The views of a scene show one set of named points, each view turned or mirrored, and shifted as a whole, with a little noise and some points left out.

Scene 1
View 1
k469: [-11  -9  -6  19 -24 -29   3  19 -28  23  13  -1  -1  23   1   9   0 -14
 -26   7 -29 -17 -10  -1  -9  -4 -28 -31   0  -2 -24 -10  14 -17  -7  24
  12  23   0   1  17 -15 -11  -5 -22 -19  12  -1 -27]
k279: [-61 -11   6  36 -11 -30   1  31 -39  -2  -5 -33  -8  -7 -23  29 -13   5
 -17  -1   9  -8 -12 -24   0  -3  10 -44  25   2  -1  12   3 -10  13  11
  15  16   6   7  10  -9 -32 -16   2 -20  33  26 -14]
k652: [-48  -2  15  18  -2 -10 -11 -15  -1  23 -10   2   1  -6  -8  14  -6 -46
  -7   0 -12 -14  14   1  -2   4 -11 -31  -5  -7  16  11   9 -41 -21 -10
  18   7  12  23   4  -5 -33  -6  29 -36  -3  -4 -32]
k242: [-15  -9   2  15 -12 -41   3  36 -34  13  28   0 -10  26   1   3   7   0
 -46   6 -22 -20 -18 -19 -10 -10 -40 -40  13  12 -20   4  26  -8  -5  23
   9  21 -10   1  12 -26 -21  -6 -34 -20  22   3 -19]
k696: [-27 -12   7   5 -16 -24  -4   7 -22   9  14 -11   9  21  -6  18  -1 -30
  -9  -8 -15  -9  -3  -4   1  -1 -21 -31  10  -8 -10 -13  18 -19  -6  10
   9  17  24   9  18  -8  -5  -8   3 -20  11   1 -21]
k135: [-20  -6  10  13 -19 -29   2  26 -26  -3  26 -16   2  10 -13  21  -5 -23
 -22   1 -12  -1 -10 -11   0   4 -37 -45  19  -5 -13  -5  21 -13  -9  15
  20  14  19   8  20  -8  -2 -10  -2 -17  21  -1 -19]
k200: [-64 -25   7 -20 -15 -30   3  20 -34   7  13 -27  10  29 -14  27  19 -13
   0 -19   6 -15  -1 -30   8  -5   2 -27  24 -10 -21 -23  20 -18   9  14
 -20  20  20  -6  23 -12 -33  -7  -1 -12  16  24 -18]
k68: [-51  15  -2  57 -40  -6  12   7 -18   8 -19 -27 -31 -45 -23  18 -20 -25
 -22  27 -15   0   3  -6  -4  27 -15 -55   6 -20 -10  10 -16 -40 -26  23
  35  16   5   8  13  12 -35   0  10 -16   7  17 -36]
k436: [ 12 -14   1  27 -25 -31  -3  26 -34   6  24  -6  16  28  -1  18 -13 -15
 -21   0 -26  -5 -17   9  -5  -6 -36 -31   1  -2 -20 -15  19  -2   0  19
  29  19  22   5  24 -13  26  -9 -21 -15  21  -7 -15]
k365: [-27  -3  16  10 -14 -24   0  21 -19  -5  23 -16   5   2 -16  24  -6 -30
 -18  -1  -9  -1  -8  -8   0   4 -35 -47  20  -7  -2  -2  19 -13  -9   5
  23  14  25  13  21  -5  -1 -11  11 -19  17  -4 -17]
k899: [-22 -19 -10  65 -24  -8 -11 -10 -31  40 -40  -3  13   6   3  24 -31  -7
   8   8 -22 -22   6  30  -7  -7  32 -13 -29  -7   2  -8 -16 -26   8  13
  31  18  13   9   7 -13   0  -6  -1 -28  12  14 -22]
k590: [-53 -16  14  20 -10 -34   3  39 -41 -20  16 -40   4   2 -28  38 -10  -3
 -11  -9  15   1 -20 -28   6  -2  -6 -50  38  -2  -6   1  12   0  14   7
  14  14  23   5  22  -4 -10 -20   6 -11  38  19  -6]
k146: [-12 -13  -2  22 -27 -36   5  39 -41   0  23 -19   1  18  -8  17  -5  -5
 -25   1 -15  -5 -20 -14  -6  -2 -28 -41  15  -4 -27 -10  14  -3   3  25
  17  22  12   1  24  -9   2  -9 -22 -10  28   8 -13]
k213: [-26 -15  16   2  12 -35 -14  16 -20  16  22  10  11  33   1   8   4 -16
 -28 -11 -12 -22  -9 -12  -6 -18 -26 -31  10  14   8   8  33 -11   0  -6
  11  14   5  15   4 -27 -16 -12  -4 -31  16  -9 -19]
k335: [-51 -17 -16  25 -25  -5  -8 -21 -21  56 -39   4   6  19   9  10   0 -21
   7   0 -20 -35  22  12  -6  -6  29  -1 -28 -14 -10 -20  -5 -47  -3  18
  -4  22  -1  -3   4 -14 -44   4  -2 -24  -5  23 -37]
k790: [-18  -3  -6  45 -32 -11  -1   4 -24  22 -11  -8  -3  -3  -4  14 -15 -20
 -14  14 -25 -10   2  14  -7   5 -12 -33 -11 -11 -14  -6  -3 -27 -12  19
  28  17  10   6  15  -5  -9   0  -5 -20   8   5 -26]
k488: [-53 -18   0   7 -26 -40  12  50 -51  -7  21 -39  -6  18 -19  28   7  10
 -21  -7   7  -7 -21 -38   4  -2 -10 -45  38  -2 -31  -9  18  -2  14  28
  -6  24  10  -5  24 -12 -26 -13 -21  -4  36  30 -11]
k37: [ -8 -26  11   8  -2  -1 -30 -45   1  41 -15  21  55  44  11  22 -13 -65
  33 -17 -25 -21  24  46   1 -12  11   8 -39 -19  18 -30  12 -38  -2 -22
  18  11  45  21  10  -7  30  -4  36 -38 -12 -19 -24]
k392: [ -8  -5   0  12 -20 -23  -1   6 -16  25  15   9   2  24   3   5   3 -33
 -27   5 -32 -18   1   3  -8  -2 -38 -26  -9  -3 -14 -11  21 -25 -17  16
  15  18   5   6  14 -14  -8   0 -11 -23   0 -13 -30]
k865: [-49 -29  24  -4  26 -37 -22  12 -25   9  11  -2  27  37  -8  24   0 -13
  -5 -28   8 -25  -8 -14   1 -28   8 -22  13  17  23  11  31  -7  22 -18
   3  11  15  20   3 -27 -17 -23  12 -36  28   5  -7]
View 2
k37: [ 19 -50  38  32 -23 -10 -32  11 -16  13   8  32   8 -14 -16  54 -57   0
  13 -19 -46   3   4  -6  -7  25  15  30 -56  -9   6  -4 -23   1  21  35
  -9  37 -36  31  52   2  18   6 -54  47  23  -4  59]
k213: [ 37 -17  19  32  -8 -23 -21  19  -5   8  11  10 -11  27   3   4  -5   7
  34 -22  -1   2  11 -26  -3   7  -5   2  11   9  40   0 -15 -14  -4  18
  -9  20 -11   1  40  21  48  -8  16 -12   1  -8  -1]
k488: [  5 -17   8  33   3 -13   5   9   6  12   7 -20   5   6  33  11  13 -30
  36  -2   0  16   7 -45  10  -2 -20 -25  16   6  37 -19  -9 -23 -31  15
  27 -50   3 -18 -10  -3  46  -9  38 -45   7 -16 -27]
k279: [  9 -13  22  12  -3  -4   4   3  11  -8   8  11  11  13  20   2   4  -7
  25 -10  -6  14   1 -46   7 -20 -15 -28  -3  14  17  -6   4 -17 -11   1
  17 -26  12 -17   5 -18  30 -14  48 -43  32 -12  -9]
k652: [  8 -12  26  18 -24  -8 -16  -9  19  -3  -5  40  13  14 -20  18 -33  15
  10 -40 -19  -7  10 -28  10 -16   3   7 -26   6  24  22 -19  -5  -2  -3
   2  34 -11   1  30 -18  23  -6   7  -5  14   0  12]
k696: [  8 -22  14  29  -4 -11 -10   4   5  13   6   9   1  14  10  34 -15 -12
  27 -20 -14   4   9 -29   3   8  -3   5  -8   1  33  -1 -24 -15 -15  17
  16  -2 -12   0  16   0  34  -7   2  -4   4 -11   3]
k899: [ 13 -37  26  13  -5  15   7   0  19   3  -4  29  10  -6  -1  20 -22   3
  21  13 -28  33 -16 -21  11  15   4   9 -63   4   5  -5  26   1  17  16
   5   8   7   6  16  -5  15 -21   5  -7  48 -28  41]
k392: [ 11 -14   2  34   0  -5  -8   1  25  19   0  11  -8  26  -2  29 -12  -1
  34 -16  -7   9   4 -18   8  25  10  27 -13  -4  53   8 -19 -11 -13  17
  14  24 -11   0  18  20  39 -19   0  -2  -7 -22   9]
k590: [ 11 -12  24  10   5 -14  -1  11  -6  -5  14   3   8  17  35  27   2 -23
  29 -23  -5   9   9 -50  -2 -12 -22 -32  16  11  17 -12 -13 -29 -18  13
  22 -43  -1 -13   9 -21  34 -14  39 -26  28 -10 -16]
k200: [  5 -27  16  43 -17 -14  -8   8  -7  20   4 -13  11 -15  11   6  -7 -29
  21 -10 -18   0  20 -41  17  -7 -17 -21   1   5  33 -16 -26 -14 -26  16
  20 -37 -15  -7   7  -3  47  14  10 -36  -2   5 -16]
k865: [ 44 -27  35  31 -18 -28 -33  28 -29   1  19   8  -3   7  11  -3  -7   0
  22 -16 -11  -3  12 -35  -6 -11 -17 -27   5  13  14 -12  -8 -12   9  24
 -19  -1 -14   4  48   8  46   6  15 -17  19   3   3]
k436: [ 16 -21   7  22  22 -10  -3  13   7  17  15   2 -15  33  29  54  -3 -14
  45  -6  -4  23  -2 -20  -8  37   1  16   1  -2  40 -10 -10 -20 -10  27
  16  -5  -8   5  17  20  37 -31   4   5  12 -33  13]
k68: [-24   5  13   1  -1  14  23 -29  55  -8 -12  39  19  26   0  29 -15   4
  18 -29 -10  13  -1 -38  20 -16   6   5 -33   5  32  20  -8 -12 -24 -19
  35   4  14 -18 -13 -37   6 -28  38 -26  27 -25   0]
k335: [  0 -40  17  43 -31  15   2  -8  22  19 -19  17  19 -29 -28 -10 -26   2
  10  12 -35  18   1 -23  34   5   7  13 -68  -1  26  -4   8  12   1  10
   4  17  -4   0  10   3  30   8 -10 -26  16 -11  29]
k790: [ -2 -17  10  16   2   7   7  -7  33   6  -5  24   5  18   1  33 -17  -1
  29 -10 -12  20  -6 -24  13  14   9  20 -35   1  35   5  -1  -8  -8   6
  21  14   2  -1   6  -3  21 -27  11  -7  19 -27  17]
k242: [ 24 -10  -5  37  10  -9  -5  13  17  18   6  -5 -17  35  14   6  16   0
  46  -4  12  17   3 -28   8  24  -3   8  14   3  58  -4  -7 -18 -19  15
   9   4   1 -12  12  30  54 -20  29 -29  -7 -29 -12]
k135: [  8  -9   9  22   8 -14  -6   6  11   9   7   9  -5  32  21  40  -4 -13
  37 -25  -2   8   7 -32  -3   9  -6   2   9   2  41   0 -23 -23 -21  13
  23 -12  -6  -6  12   1  34 -21  20  -5   7 -20  -8]
k469: [ 11 -18   2  33   6  -4   0   4  22  18   0   4  -8  25   8  22   1  -5
  39  -5  -3  17   1 -25  10  26   4  18 -11   1  50  -1  -7 -12 -13  17
  15   7  -2  -5  10  18  39 -20  13 -16   2 -28   2]
k146: [ 10 -15   5  26  17 -10   4  10  10  13  12  -6  -8  28  28  34   6 -18
  46  -4   1  20   0 -29   2  23  -7   3   8   4  41 -11 -11 -22 -19  20
  23 -21  -1  -7   4  14  38 -26  22 -17   9 -28  -7]
k365: [  8  -5  16  16   5 -18 -10   2   8   1  11  14   0  31  19  46 -13 -10
  30 -35  -7  -1  10 -33  -2   2  -4  -1   9   4  34   4 -28 -22 -17  10
  22  -5 -10  -6  17  -9  30 -18  18   0  10 -13  -7]
View 3
k135: [-11  31   1 -33  23 -33 -19  -4 -11 -15  14  15  24   3  18   5  -2  28
  -5  -7   0  35   1 -14  -2   3 -25 -21  16   3 -20  21  -8  11  -9  30
   7   3   7   1  -8  13 -10  -1   2   5   8   1  -8]
k335: [-25   3   0 -33  23   6   7 -27  15  17 -21 -13  -9  -3 -35 -20  -2  56
  -1  -4  -5   6 -33  28  14  29 -19  33   1 -38  30   9  -6   2   5  -3
  28  -8 -34 -11  25  40   9   7 -31  24  -7  21  13]
k146: [-26  20  -3 -38  21 -28 -39  -1  -7  -9   4  -3  20   7  30  13  -9  32
  -8  -9   8  30   0 -22   5   6 -26 -21   2   0 -19  22  -8  -7 -10  30
  19   5  11  -6  -9   9 -20   0   7  -6  11   3 -10]
k200: [-37   8 -13 -59  -7 -15 -16 -14   5   0  19  24  22  -9   3  12  -8  35
 -16 -14 -22  40 -27  -2   5  18  -4   9  15  10 -10   5 -25  11   6  11
  36  -1   0  -6  28  -5 -20  16 -16   9  37   8   3]
k37: [ 27  49 -10 -41  49 -25  33 -39  -1 -27 -30   3   5   5 -13 -62   5  55
 -38  11 -36  21 -22  25  21  12 -19 -15  10  -8  -6 -21 -43  -1 -18 -29
   1 -12 -28 -17  32  48  30   9 -61  53 -67  12   0]
k865: [-37  19  23 -29  10 -15  -6 -14  10 -31  15  24   2   6  -5 -12 -22  42
 -30 -28 -35  11 -22  -2   1  11  -1 -25  21   3 -46 -13 -50  23   5   1
  25  39  -8  -7  21   6   1  24 -29  16   6  -3 -23]
k590: [-23  17   2 -28  -6 -13 -24   4  -4   1  28  17  32   5   4  18 -11   0
   4 -13 -14  25  -8 -16  -6   4 -11 -28  13   7 -36  19 -21  12  -7  38
  27  11  12   9  19  -9 -19  10 -11  -6  28  -9 -36]
k242: [-44  13  18 -32  31 -30 -39  -5   2 -25   8   4   2   5  27  14 -15  62
 -12 -20  15  19   0 -19   1  11 -29 -10  10  -7 -18  20  -7   4   3  25
  12  25   4  -9 -30  12 -13   0  22  -4  19  13   5]
k436: [-12  35  -5 -38  38 -38 -38 -11 -10 -22 -10 -10  20  13  38  -5  -4  42
 -15  -2   8  28   4 -20  11   5 -32 -31  -2   0 -21  12 -15 -15 -18  18
   7   4   8 -13 -13  23 -15  -6  -1   5 -18   5 -10]
k790: [ -5  23   2 -20  36 -14 -10  -9  -3   4 -10  -9  10   7  -7  -7   1  33
   8   1  12  14  -3   2   4   9 -33  -4   6 -23   8  25   6   0 -10  27
   8  -9 -13   2  -3  38   6  -5 -10  12 -10   8  -3]
k279: [-31   5  17 -15  -1   2 -22   6   7  13  20   5  16   7 -14  17 -11   9
  11 -16  -6  12 -11  -8  -6  12 -13 -15  12 -14 -21  24 -11  16   1  42
  28  16  -1  11  16   5 -10   8  -9  -6  28  -4 -31]
k652: [  2  29  19 -15  35 -13  27 -16   5 -14  14  28   4  -5 -30 -17   3  36
   1  -7 -13  16 -12  18 -10   6 -20   0  35 -17  -2  13  -8  34   5  16
  -2   3 -23  10   4  34  27   2 -24  28  -4   7   1]
k899: [ -8  15   7 -11  29   4  -4 -15   7  17 -30 -30  -1  22 -24 -28  -4  29
   6  -3   0 -10 -16  11  15  18 -25 -10  -9 -40   3  10 -12 -11 -17  11
  25  -2 -22  -6  23  46   9   1 -35  19 -33   9 -26]
k365: [  1  36   3 -28  26 -32  -9  -7  -9 -16  20  24  25  -1  12   1  -1  20
  -8  -3  -8  37   2  -9  -8   0 -24 -25  23   6 -22  19 -12  17  -9  29
   3   2   4   4  -1  14  -3   1  -7   9   7  -1 -12]
k392: [-14  29   4 -34  46 -32 -13 -17  -3 -26  -4   6   5   0  14  -8  -2  60
 -16  -5   7  25  -7  -3   3  11 -33  -3  14 -10   1  15  -3   8  -3  13
   1   1  -8  -8 -22  30   4  -7   4  17  -8  16  18]
k68: [  9  20   8  -3  27  -1   4   8  -5  25  14   7  22   0 -27  11  12   2
  39   4  20  16   2   7 -13   5 -34   3  21 -30  16  49  30  18  -8  55
   5 -20 -10  22  -7  32  12 -12  -4   5  16   0 -11]
k213: [-31  25  24 -27  29 -30 -11 -15   5 -38  12  21  -1   4  10  -5 -16  59
 -24 -22 -11  18 -11  -7  -2   7 -18 -18  22  -1 -31   1 -27  22   7   8
  10  31  -3  -7  -9  15   5   9  -3  14   2   7  -3]
k696: [-10  31  -4 -37  24 -26  -8 -16  -5 -15   7  15  18  -1  11  -7  -2  39
 -15  -7 -11  31  -9  -5   3   9 -22 -10  12   2 -11  10 -16   7  -6  14
  11  -4  -4  -3   6  18  -5   3 -14  16   0   4   0]
k469: [-26  18   4 -35  33 -27 -27 -12  -3 -14  -5  -3   8   1  18   2  -8  53
  -9 -10  13  23  -7  -9   5  11 -30  -6   5 -11  -5  21  -2  -2  -5  19
  12   6  -3 -10 -16  21  -6  -1   4   7   2  13   7]
View 4
k146: [-35 -30 -15 -18  33   4 -15 -13 -13  -7  -1 -25  32 -13   3 -44 -23  12
   7   7 -34 -39  23  -9  -4  -4 -16 -14 -23 -11 -10 -13  10 -24 -13 -12
 -20 -24  -6 -15  25  36 -15   9 -11   1  -9   6   0]
k590: [-30 -38 -16  -6  37   9 -18   6 -13  22 -23 -22  27 -12  -2  -3 -16  18
  -1   3 -15 -30  24 -11  14  -7   2 -18 -23  -4   0 -26  11 -13  -5   6
 -16 -42 -18  12  33  16  -9 -15  11  -9 -16   1  22]
k279: [-28 -23 -16  -5  44   2 -34   1 -20   6 -24 -15  29  -4  18  -6  -3  25
  10  -6 -15  -8  29 -10   9 -18   6   0  -6   5  -1 -38  11  -4 -11   2
  -5 -36 -22  19  34  25  -3 -15   9  -2 -20   4   0]
k652: [-12 -11   3   9  19 -40 -20 -35  -3  20  -6   5   4   4  17   9 -25  11
  25   2   5   7  26   0  -2 -15  23  47   4  25  -7  16 -19  -2 -11 -31
  15   0   0  40  10   2  -9  -5   1  10  -1  31  -3]
k335: [-30   6 -21   9  63 -29 -26 -20  -8  -2   5   5  10  39  50  -8   8  16
  32  27 -30  16  26 -16 -46   1  -1  50  21  23  -5 -16 -35  12 -21 -13
 -11 -14  -1  32  -3  37 -16  16 -24  25  13  39 -34]
k392: [-24 -14  -4 -12  20 -29 -14 -42  -6 -10  19 -12  15  -2  16 -40 -27   5
  21  13 -30 -24  24  -2 -15  -3  -4  24 -11   5 -13  14 -10 -25 -18 -36
  -9  -1  11  -4   6  32 -17  17 -21  12   1  24 -15]
k899: [-27   1  -8  -4  55   4 -46 -32  15 -26  -6   0  -8  30  59 -26  -5  28
  36  10 -36  -1   8 -12 -20   4  -7  35   6   7   3 -31 -19   7  -9  18
 -17 -12  -6  33  20  42   3  10 -30  20  14  29  -2]
k135: [-29 -31  -2 -12  20  -6  -9 -23  -8   4  -2 -22  22 -15  -1 -28 -32  10
   7   2 -22 -35  23  -5   4  -7  -4  -1 -19  -4  -9   4   9 -25 -11 -18
  -7 -16  -2  -4  22  23 -14   1  -8  -1  -5  11   7]
k68: [-31 -10  16  -1  36  -7 -26 -16 -16 -10 -17 -10  32 -13  11 -11 -42  32
  17 -34 -14   8  24  -4  -4 -31   3  25  34  22  -2 -11  27  12  -7  11
  25  17 -25  15  21  19   1 -18  -5   9  23  20 -22]
k865: [-11 -26 -32  -1  26 -19 -34 -26   0  24 -11  -4   2  10  27  -6  15   1
  20  34  -7 -22  24  -6  13   2  19  12 -48  -5  -3 -13 -33 -24 -11 -35
 -27 -60   5  33  29  13 -10   1   6  -1 -43  12  27]
k488: [-39 -40 -28  -9  48   2  -9  18 -33  20 -13 -31  51 -15  -6 -15  -2  12
  -7  10 -29 -28  34 -14  -9 -11  -7 -25 -17  -1  -8 -28  16 -18 -19  -7
 -20 -50 -20 -11  25  30 -23  -5   8  -4 -19  -3 -11]
k696: [-28 -24  -6  -4  29 -13 -10 -24  -2  10   5 -13  12   2   9 -16 -24   6
  11  18 -22 -29  24  -7  -7   3  -3  11 -15   1  -8   7 -13 -18 -11 -17
 -15 -18   2   8  13  21 -17   9 -12   4   0  21   8]
k37: [-15  -2   4  10  29 -22 -14 -63  43   9  20  11 -46  44  45  -3 -26   3
  38  46 -21 -24   3  -8 -21  37   2  60 -21  -2  -1  33 -66 -10  -3 -11
 -22  -6  29  52  -6  18 -12  28 -46  18  21  56  35]
k242: [-29 -22 -24 -23  22 -21 -25 -26 -26 -15   8 -22  40 -17  15 -58  -8   6
  13   9 -34 -27  33  -6  -4 -19  -5   0 -24  -6 -14 -11  10 -34 -24 -45
 -17 -24   1 -23  25  39 -19  12  -4   6 -25   4 -21]
k469: [-30 -18 -14 -15  29 -16 -19 -28 -11 -14  12 -18  26  -3  17 -47 -17  11
  17   9 -34 -24  25  -7 -14  -6  -9  13 -13  -2 -13  -3   0 -23 -16 -26
 -15 -15   2  -9  15  38 -17  13 -17   9  -4  15 -17]
View 5
k488: [ -1  -3  18  29 -19 -10   6   0 -10 -17  19   3  18  -7 -30 -34   2  -4
  23 -30 -10   4  -2 -23  -1  11  12  14  10 -15  12 -30  21 -21  15 -23
  -7 -20   4   9  -2  58  45 -17  13 -39   1 -22 -16]
k146: [ -3 -18  22  15 -19   2  -4   5  -6   9  17  -2  -3   0 -21 -21 -25 -20
  16 -25 -11  -4  -3 -24  17   4  -1   4  -1 -15   0 -20  12   2  23 -11
  16  -1   8  -3  15  39  44  -7  -9 -23  -2 -33 -21]
k365: [-26 -23  -3  20 -32  -3 -11  13   5   8  14  -4  -8   5 -32   1 -33  -4
  19  -2  -2  18  17 -20  18  -1  -1  15   2 -11  13  -4   2  13   6 -13
  -3   9  19  -1  22  29  22  -7  -7 -13  13 -22 -10]
k37: [-34 -37 -36  -9  -2 -15 -12  35  47  54  42 -16 -48 -26  -2  70 -26   7
 -16 -19   8  45  37 -21  44  15 -19  17  14 -12 -21   1 -12   7  40  -6
  14  29  36 -76  -4 -36   2  33   3  43  -2  14  -6]
k436: [-11 -26  16   8 -13   3  -9  11  -5  24  15  -5 -16  -4 -19  -6 -38 -26
  14 -28  -5  -6   5 -23  27   2  -4   2  -5 -16  -8 -19   4  12  32  -4
  29  12  18 -19  27  22  43   2 -20  -7  -8 -32 -22]
k469: [  2 -28  12   0 -27  -1  -3   5  14  22  19  -3  -7  -7  -9  -3 -26 -11
  -7 -11 -12  -5 -14 -21  23   4 -16  -5  10 -16 -11 -13  -1   4  26 -12
  23   2   7  -8   2  35  34  -6  -4 -17  -5 -24 -23]
k135: [-18 -23   4  18 -30  -1  -8   8   0  10  15  -4  -6   3 -28  -6 -30 -10
  16 -11  -3   6   9 -21  17   0  -1   8   0 -15   8  -9   3   9  11 -14
   3   5  15  -3  21  35  30  -7  -6 -18   6 -28 -15]
k899: [ 24  -7   2   2   0  -7   1   8  27  16  47 -29 -44   8  -5  21 -13   9
 -10 -22 -33  39  -6 -19  20  -1 -30   3  24 -14 -26   0  32  12  28  19
  20  -9  -1 -39 -26 -16  21  21 -10  14   0   6  -4]
k279: [ 10   2   3  34 -21  -5   2   1   0 -26  29 -16 -11  15 -34 -17   0  14
  26 -14 -28  37   5 -21  -7   1  -1  19  23 -15  12  -7  36   5  -2  -2
 -21 -21  -6   6 -18  27  26  -6   4 -24  16  -1  -4]
k790: [  9 -16   8   4 -28  -4  -6  -2  19  21  36 -14 -24  12 -13   9 -24   7
 -10   2 -15  27 -14  -9  24 -12 -27  -6  10 -14 -13   2  10  10  16   8
  20  -6  11 -14  -1  15  20   1 -11  -5   6 -22  -9]
k392: [ -9 -38   1  -7 -34  -2  -9   8  22  35  19  -2 -12  -9  -6  15 -35  -6
 -11  -1  -4  -4  -7 -22  32   6 -21  -7  12 -14 -12  -3 -14   9  23 -13
  21  14  14 -14   4  29  23  -3  -3  -9  -2 -23 -21]
k213: [-11 -43  -9   5 -30   7  -6  25  19  20   6   0 -13 -14 -16  13 -35 -14
  14  -8 -19  -9  18 -40  16  29   0  16  27 -12   0  -6 -13  18  18 -21
  -3  16  -6  -4  -6  27  30  -9   7 -12  -5   6 -26]
k652: [-12 -34 -27   6 -46 -10  -8  15  39  19  28 -12 -22   4 -14  38 -24  22
  -5  20 -13  38  11 -18  18   3 -21  10  32 -11   3  18  -9  20   1  -9
 -12   8   9 -11 -18  11  -2   1   8  -1  19   8  -6]
k200: [-18 -11  -8  19 -18 -22   7  13  12  -2  27   6  17 -27 -22  -1   7  11
   8 -30   1  20  11 -24   6  21  11  20  19 -16  10 -22   6 -30  20 -33
 -19 -11  19 -13 -13  46  32 -12  32 -25   2  -3 -11]
k335: [ 23 -14 -11  -9 -16 -23   6   5  48  24  52 -11 -19 -15   7  33   7  29
 -35 -11 -19  39 -22 -13  18  10 -34  -2  38 -15 -25  -2   7 -15  27  -4
   9 -13   4 -34 -49   7  13   6  23   0  -4  12  -3]
k865: [-15 -33 -19  19 -15   0  -2  35  21   2   8  -6 -14 -22 -21  15 -17  -8
  29 -29 -23   3  41 -51   4  40  17  36  36 -11   7 -15   3  13  22 -25
 -22  12 -10 -19 -20  16  29   0  16  -4  -3  30 -19]
k242: [  8 -34  16   4 -33   8  -3   5   5  17   7   5   3  -7 -11 -17 -34 -18
   8 -12 -20 -27 -13 -33  14  17  -4  -3  15 -12  -4 -15  -5  10  21 -17
  16   3  -9  11   1  52  44 -19  -2 -30  -9 -25 -32]
k68: [ 11  -3   4  17 -49  -9  -6 -14  15  -3  36 -16 -14  36 -23  -1 -17  29
  -4  28 -19  49 -24   3  11 -33 -34  -7  12 -15   5  19  18  15 -15  11
   0 -18   6  14  -7  26   4  -8 -15 -19  28 -30   4]
k590: [-14  -1   6  39 -16  -5  -1  12 -10 -23  16  -7  -1  10 -43 -22  -9  -4
  39 -23 -15  24  22 -25  -2   5  15  25  11 -14  17 -17  29   2   6 -14
 -20 -11   8   4   8  33  37  -7   0 -24  12 -11  -9]

Which points are out of place in each view (at most two, in the order of its rows)? Write - if all are in place.
view 1 => -
view 2 => -
view 3 => -
view 4 => k652
view 5 => k279
